Points on a hilly landscape, in no order, each with its height.
From any point a ball takes the steepest step (drop divided by distance) to one of its 2 nearest points. It stops when none of these is lower. Distance is the straight distance between rows; heights are no part of it.
q160: [ 34 -49 -22  37  -4  18 -37 -14  55  17 -10   7  10 -30  80 -20  16  12
   7  -7  15]  (h 262)
q248: [-18 -28 -38   6  39 -26 -26  30  28  30  -7 -20  24  35 -64   3  30  38
 -29  36  11]  (h 697)
q740: [-50 -45  46  35  13  46  31 -31 -86 -18  31  -1   9   6   9   2  -7 -30
 -41  37  15]  (h 502)
q229: [-23  29  15  -2 -18  10 -13 -22 -42  25  11   5 -20   3 -58   8 -28 -13
  27   1  16]  (h 134)
q170: [ 25   9 -17 -20  11  10  -3 -24  -3  -2  -8 -25   2  13 -24  24 -12 -20
  15 -29  -9]  (h 496)
q887: [ 20  35 -14 -34 -39   2   8 -36  10 -14 -55  -4   7 -24 -14 -31 -27 -26
  11   4  -1]  (h 602)
q558: [-30   2  62  10  14  43  37 -45 -82 -10  37  23  -7   4  -5 -22  -9   5
 -18   3  21]  (h 463)
q131: [  3  21  50 -25 -37  36   9   0 -50   0  18  31 -27  19 -38  -5 -11 -33
 -35  18  48]  (h 333)
q668: [ -8  17 -18 -15 -10 -43  -3 -19  43   6  33  16 -33   5  -4 -34  21  -3
  10 -44 -43]  (h 385)
q223: [-29 -20  24  -2 -33  23 -19   3  -4   2 -20  26 -46 -39  19   5  -3   8
 -49   9  -1]  (h 504)
q306: [-22  -6  -1 -39  -2 -12 -31  14 -15  32 -10  10  -4  32 -53  21 -18  26
  28  21  15]  (h 228)
q210: [ 38 -29  35  13 -20 -15   0  -7 -16 -70   5   4  10 -20  25 -16  -4  -5
  21  17  23]  (h 704)
q94: [ 34  17   0  29 -43   6 -37  -4  -8  -2  -2  16  18  26  17 -37 -18  52
  -4 -23  27]  (h 368)
q257: [ 16  15  -3  -7 -30 -32  31  14   4  -6 -48 -29  30  11 -44 -26 -16 -20
  11   4   1]  (h 624)
q546: [ 10  22  23 -29 -40  18 -17  -7 -42  37  15  36 -13  32 -69  24 -35 -51
  17  29  37]  (h 232)
q774: [ 34  25   2 -50  19   6  16 -28  -1  -3 -19   2  13  12 -45 -39 -15  10
  27 -46 -24]  (h 542)
q902: [ -5  -2  11   4   6  36   7 -63  26 -11 -15  50   9  21  -1   3 -22   3
 -23 -26 -31]  (h 189)
q616: [-10 -11  35  35   7 -16  28  -4 -30  18  37 -36  14 -22 -42  49   9 -18
  69  16 -23]  (h 740)
q865: [  4   6 -58 -29  22 -35 -17   9  47  24   3   4  21  47 -17  -8  49  33
 -21  39   2]  (h 673)
q76: [-42 -23  12  45  15  30  11   1 -78   6 -10 -29  28 -13  31   6 -18 -46
 -50  32   0]  (h 531)
q256: [ -5  18 -31 -13  -6  42 -16 -15  40  22  15  19  33  20 -13  29   3  14
  40 -11  51]  (h 396)
q838: [ 48  -1   6  55  15 -42  42   0 -38  32  -6 -41  16   5 -14  45   7  15
 -17  24 -12]  (h 654)
q232: [  3  48 -25 -10  27   2   6  36  41  -4  -1  -9 -46 -19  42 -34  17 -13
  -2  -6 -36]  (h 715)
q172: [  8 -31 -48 -23  34  30 -49   6  53  15  -3   8 -13  16   5  16   2 -34
 -26 -16 -37]  (h 464)
q712: [ -3  37 -46 -12  -1   2 -16  -6  45  30   4 -26   2  14 -33  23  22   7
   9 -31  23]  (h 448)
q922: [  7   5  16  40  19  16  21  16 -12 -20 -12   7 -19 -30  -9 -11 -36   0
 -26  -9  27]  (h 613)
q315: [ -1 -20  28  -8 -37   2   5  25 -43 -79  -7 -40   5 -14  32  -4 -12 -34
 -17  32  34]  (h 720)
q196: [-44  13 -23  22 -19  -9 -20 -11  55   5  11   8 -18 -10  13 -29  10 -12
   0 -38   5]  (h 332)
q686: [-28  23  13  60   7  49  26   4 -17 -20   3 -28 -12 -12 -24  -6  -5 -19
  -2   1  72]  (h 588)
q246: [ 16   0  45  10 -20  27  19 -46 -37 -32   3  34 -14   4  -9 -18 -25   4
 -53  14  33]  (h 408)
q790: [ -9  -4 -31   6  49  20 -35  18  11 -30  12 -23   3  15  68 -20   6  -4
   7 -28   6]  (h 284)
q915: [ 27  -4  -2  30   3 -15  10  18 -40  57  11 -45  14 -10 -62  17  27 -15
  35  28 -17]  (h 730)
q586: [ 37  -1  -2 -13  18 -31  21  44   3 -33   8 -15  -3  -6  22  -2   4  -3
  20 -23  27]  (h 662)
q49: [ -6   4  21  44 -84 -20  -5 -16 -10   4 -26 -13  13  -1  -9 -24  -7  11
 -34 -34  -7]  (h 450)
q972: [-30  -1  14  20 -10  34 -12 -51 -38 -17  52  -8   5 -34   9  56 -24  -6
 -35  22   5]  (h 812)
q964: [ 17  -4   9  42  41 -13  28  22  -9  27 -24  -9 -28 -16 -17  30  -3  13
 -10  11   0]  (h 636)
q861: [-38 -35   1  -3 -13 -21  -5  25 -41 -39 -24 -23  13   3  38  22   5 -43
  11  46   8]  (h 735)
q305: [ 59 -26  19  29 -12 -26   3 -32 -18 -12 -13  12  13 -12  38 -10  -1  34
 -14  15  -2]  (h 688)
q825: [  3  16  35  19   0  38  17 -17 -60 -52  -1 -37   1  -5 -37   5  -7 -23
  12  -1 -29]  (h 762)
q66: [ 19   5   6 -30  -8   5   8 -11  56 -34  14  29 -19  -5  34 -44  -4  -1
 -14  -7 -83]  (h 501)
q333: [ -6 -11  14   9 -26 -41  -9  18  19  14  28  27 -50 -17  12 -20  13  31
  22 -52 -17]  (h 425)
q406: [ 28  17 -19 -63 -22   5  -7 -23  23  28 -53   4  17  -8 -38 -14  10  19
  43  -1 -18]  (h 578)
q737: [-27  -7   5  51   9  17  17   6 -47   2  -4  -7  28  22  -5  -4 -20 -40
  -9  19  47]  (h 561)
q955: [ 17  14  27   2 -29 -19  24  41  -9 -41 -23 -25  29   2 -11  13   6   9
  21   3  11]  (h 642)
q792: [ 37 -18 -11 -40 -19 -16  21 -17  73  49  -8  43  33  -5  13 -13 -24   2
 -15   4 -34]  (h 375)
q899: [  3   2 -13   2  25 -16  17  70   0 -22   2 -18 -32 -10  41 -21   0 -39
 -14 -15 -17]  (h 687)
q839: [-30  24  22 -13 -45   4  13  16  15  -3  14  43 -37 -12  58  19   9  21
 -60  16 -23]  (h 539)
q987: [-17  29 -33 -37  17 -20   0 -27  49  59  45  22   0 -24  11  -6  17  34
  59 -22  10]  (h 790)
q295: [  3  11  10  55   0   9  11 -27 -51 -34  28 -51   6 -25 -20  39   8 -52
  50   1 -12]  (h 749)
q339: [ 10 -21 -15 -53  34 -25  12  14  53  -7 -10  -4  -2 -17  45 -49  11   0
  19 -10 -73]  (h 547)
q329: [-37 -45 -44 -21  27  -1 -54   1  20  -3 -25  21 -12  32   3  24 -12 -36
 -32  39  -9]  (h 397)
q467: [  3 -17 -63 -29  56  14 -34  28  39   3   3 -42  11  33  32  11  10  -6
   4  -8 -12]  (h 372)
q772: [-30  -1   8  32   7   3   4  21 -55 -63 -13 -38  24  22   5  16   3 -16
  15  20 -33]  (h 751)
q952: [-21 -19  46  25 -76   9 -10  -8 -15   1   0 -17 -17 -46   6   6  -2  15
 -72 -17   6]  (h 477)
q533: [ 18  61 -16 -12  24  24  -6   8  26  22  38  14 -23 -17  53  -7  -4  11
   4 -17  -5]  (h 745)
q744: [  0 -24   6 -28 -16  -2  17 -41  16  41 -15  47  13   4  -9  36 -28  -4
 -26   3 -42]  (h 300)
q415: [-10  11  24 -28 -36 -25   2  13   2   1  -2  43 -12  -1   4  17  12  20
  31 -25 -17]  (h 458)
q644: [-21  14  22   1   0  34  -9  -8 -49 -69   0 -28 -21 -22  -8  21 -26   5
 -43  -6 -16]  (h 780)
q531: [-10 -25 -16   1  10 -14 -41   3  -3 -13 -17  12 -30  50 -24  21  -8   1
   0   7   4]  (h 314)
q560: [-25   1  19  22  -2  -7 -10 -12 -41 -29   2  11 -10 -12   2  33 -36  31
 -37  31 -19]  (h 796)
q328: [ -2 -16 -12   8  20 -21   9  33 -20  54   7 -37  25  25 -82  -1  15  18
   1  15  21]  (h 716)
q620: [ 39   3 -15 -59  56 -11  43  21  22   9 -17 -12  11 -16 -24 -45  36   4
  39 -21  18]  (h 597)
q138: [ -5 -54 -14  31  42  16 -52  -8  10  -4   7   6  -7 -25  83 -16  27   4
  26 -17   0]  (h 208)
q297: [  0  -9 -30 -46  22 -29 -30  34   0  19 -25  19  13  59 -37 -20  75  24
  19  53  11]  (h 645)
q214: [ 48   7  -9  18   9 -48  29 -23 -11  13  21 -12  27  -7  17  21   6   4
  -7  -2  -4]  (h 670)
q573: [-34  45 -14 -31  12   9  -9 -11   1  38  26  17 -42 -14  13  11  -7  28
  26 -17  24]  (h 771)
q894: [ 32 -24 -12  41 -21 -19 -21   3  32  16  11  28   6  -6  43 -39 -15  20
  12  -5  32]  (h 312)
q285: [ 34  10  -1 -51  -2  -4  39  11  68  14   0  39   1  -5  17 -25  11 -39
 -14 -10 -49]  (h 440)
q771: [-15  -6 -33  31  38  22 -32  -2  41  33  23   1   9   4   6  28 -11  27
  11   7  42]  (h 334)
q829: [  2   4   9  30 -67  -1   2   0  18   5 -19  -3  69  28  -7 -15 -14  35
   1 -22   9]  (h 417)
q979: [-15  26  26 -19 -16  14  28  28   5 -24  18  39 -11  -5  28  40 -25  45
 -13  -5  -2]  (h 500)
q768: [  2  -8 -14 -51  34 -31  11  46  35  -5 -25 -16  10  19 -10 -14  67   6
  23  18  12]  (h 620)
q331: [-57   4 -11  63  13  19 -28   4  38  19 -13   1 -10  -4 -16  20  15  12
   7 -32  19]  (h 274)
q709: [ 22  -6   7 -70  49 -41  31  14  -1  -3  -6 -12  -9 -26  23 -20  18  -4
  52 -14 -30]  (h 575)

Where does a ball stop that starts at each point below?
q987 -> q331
q257 -> q331
q772 -> q229
q838 -> q229
q740 -> q229
q295 -> q902
q573 -> q331
q839 -> q331
q297 -> q902
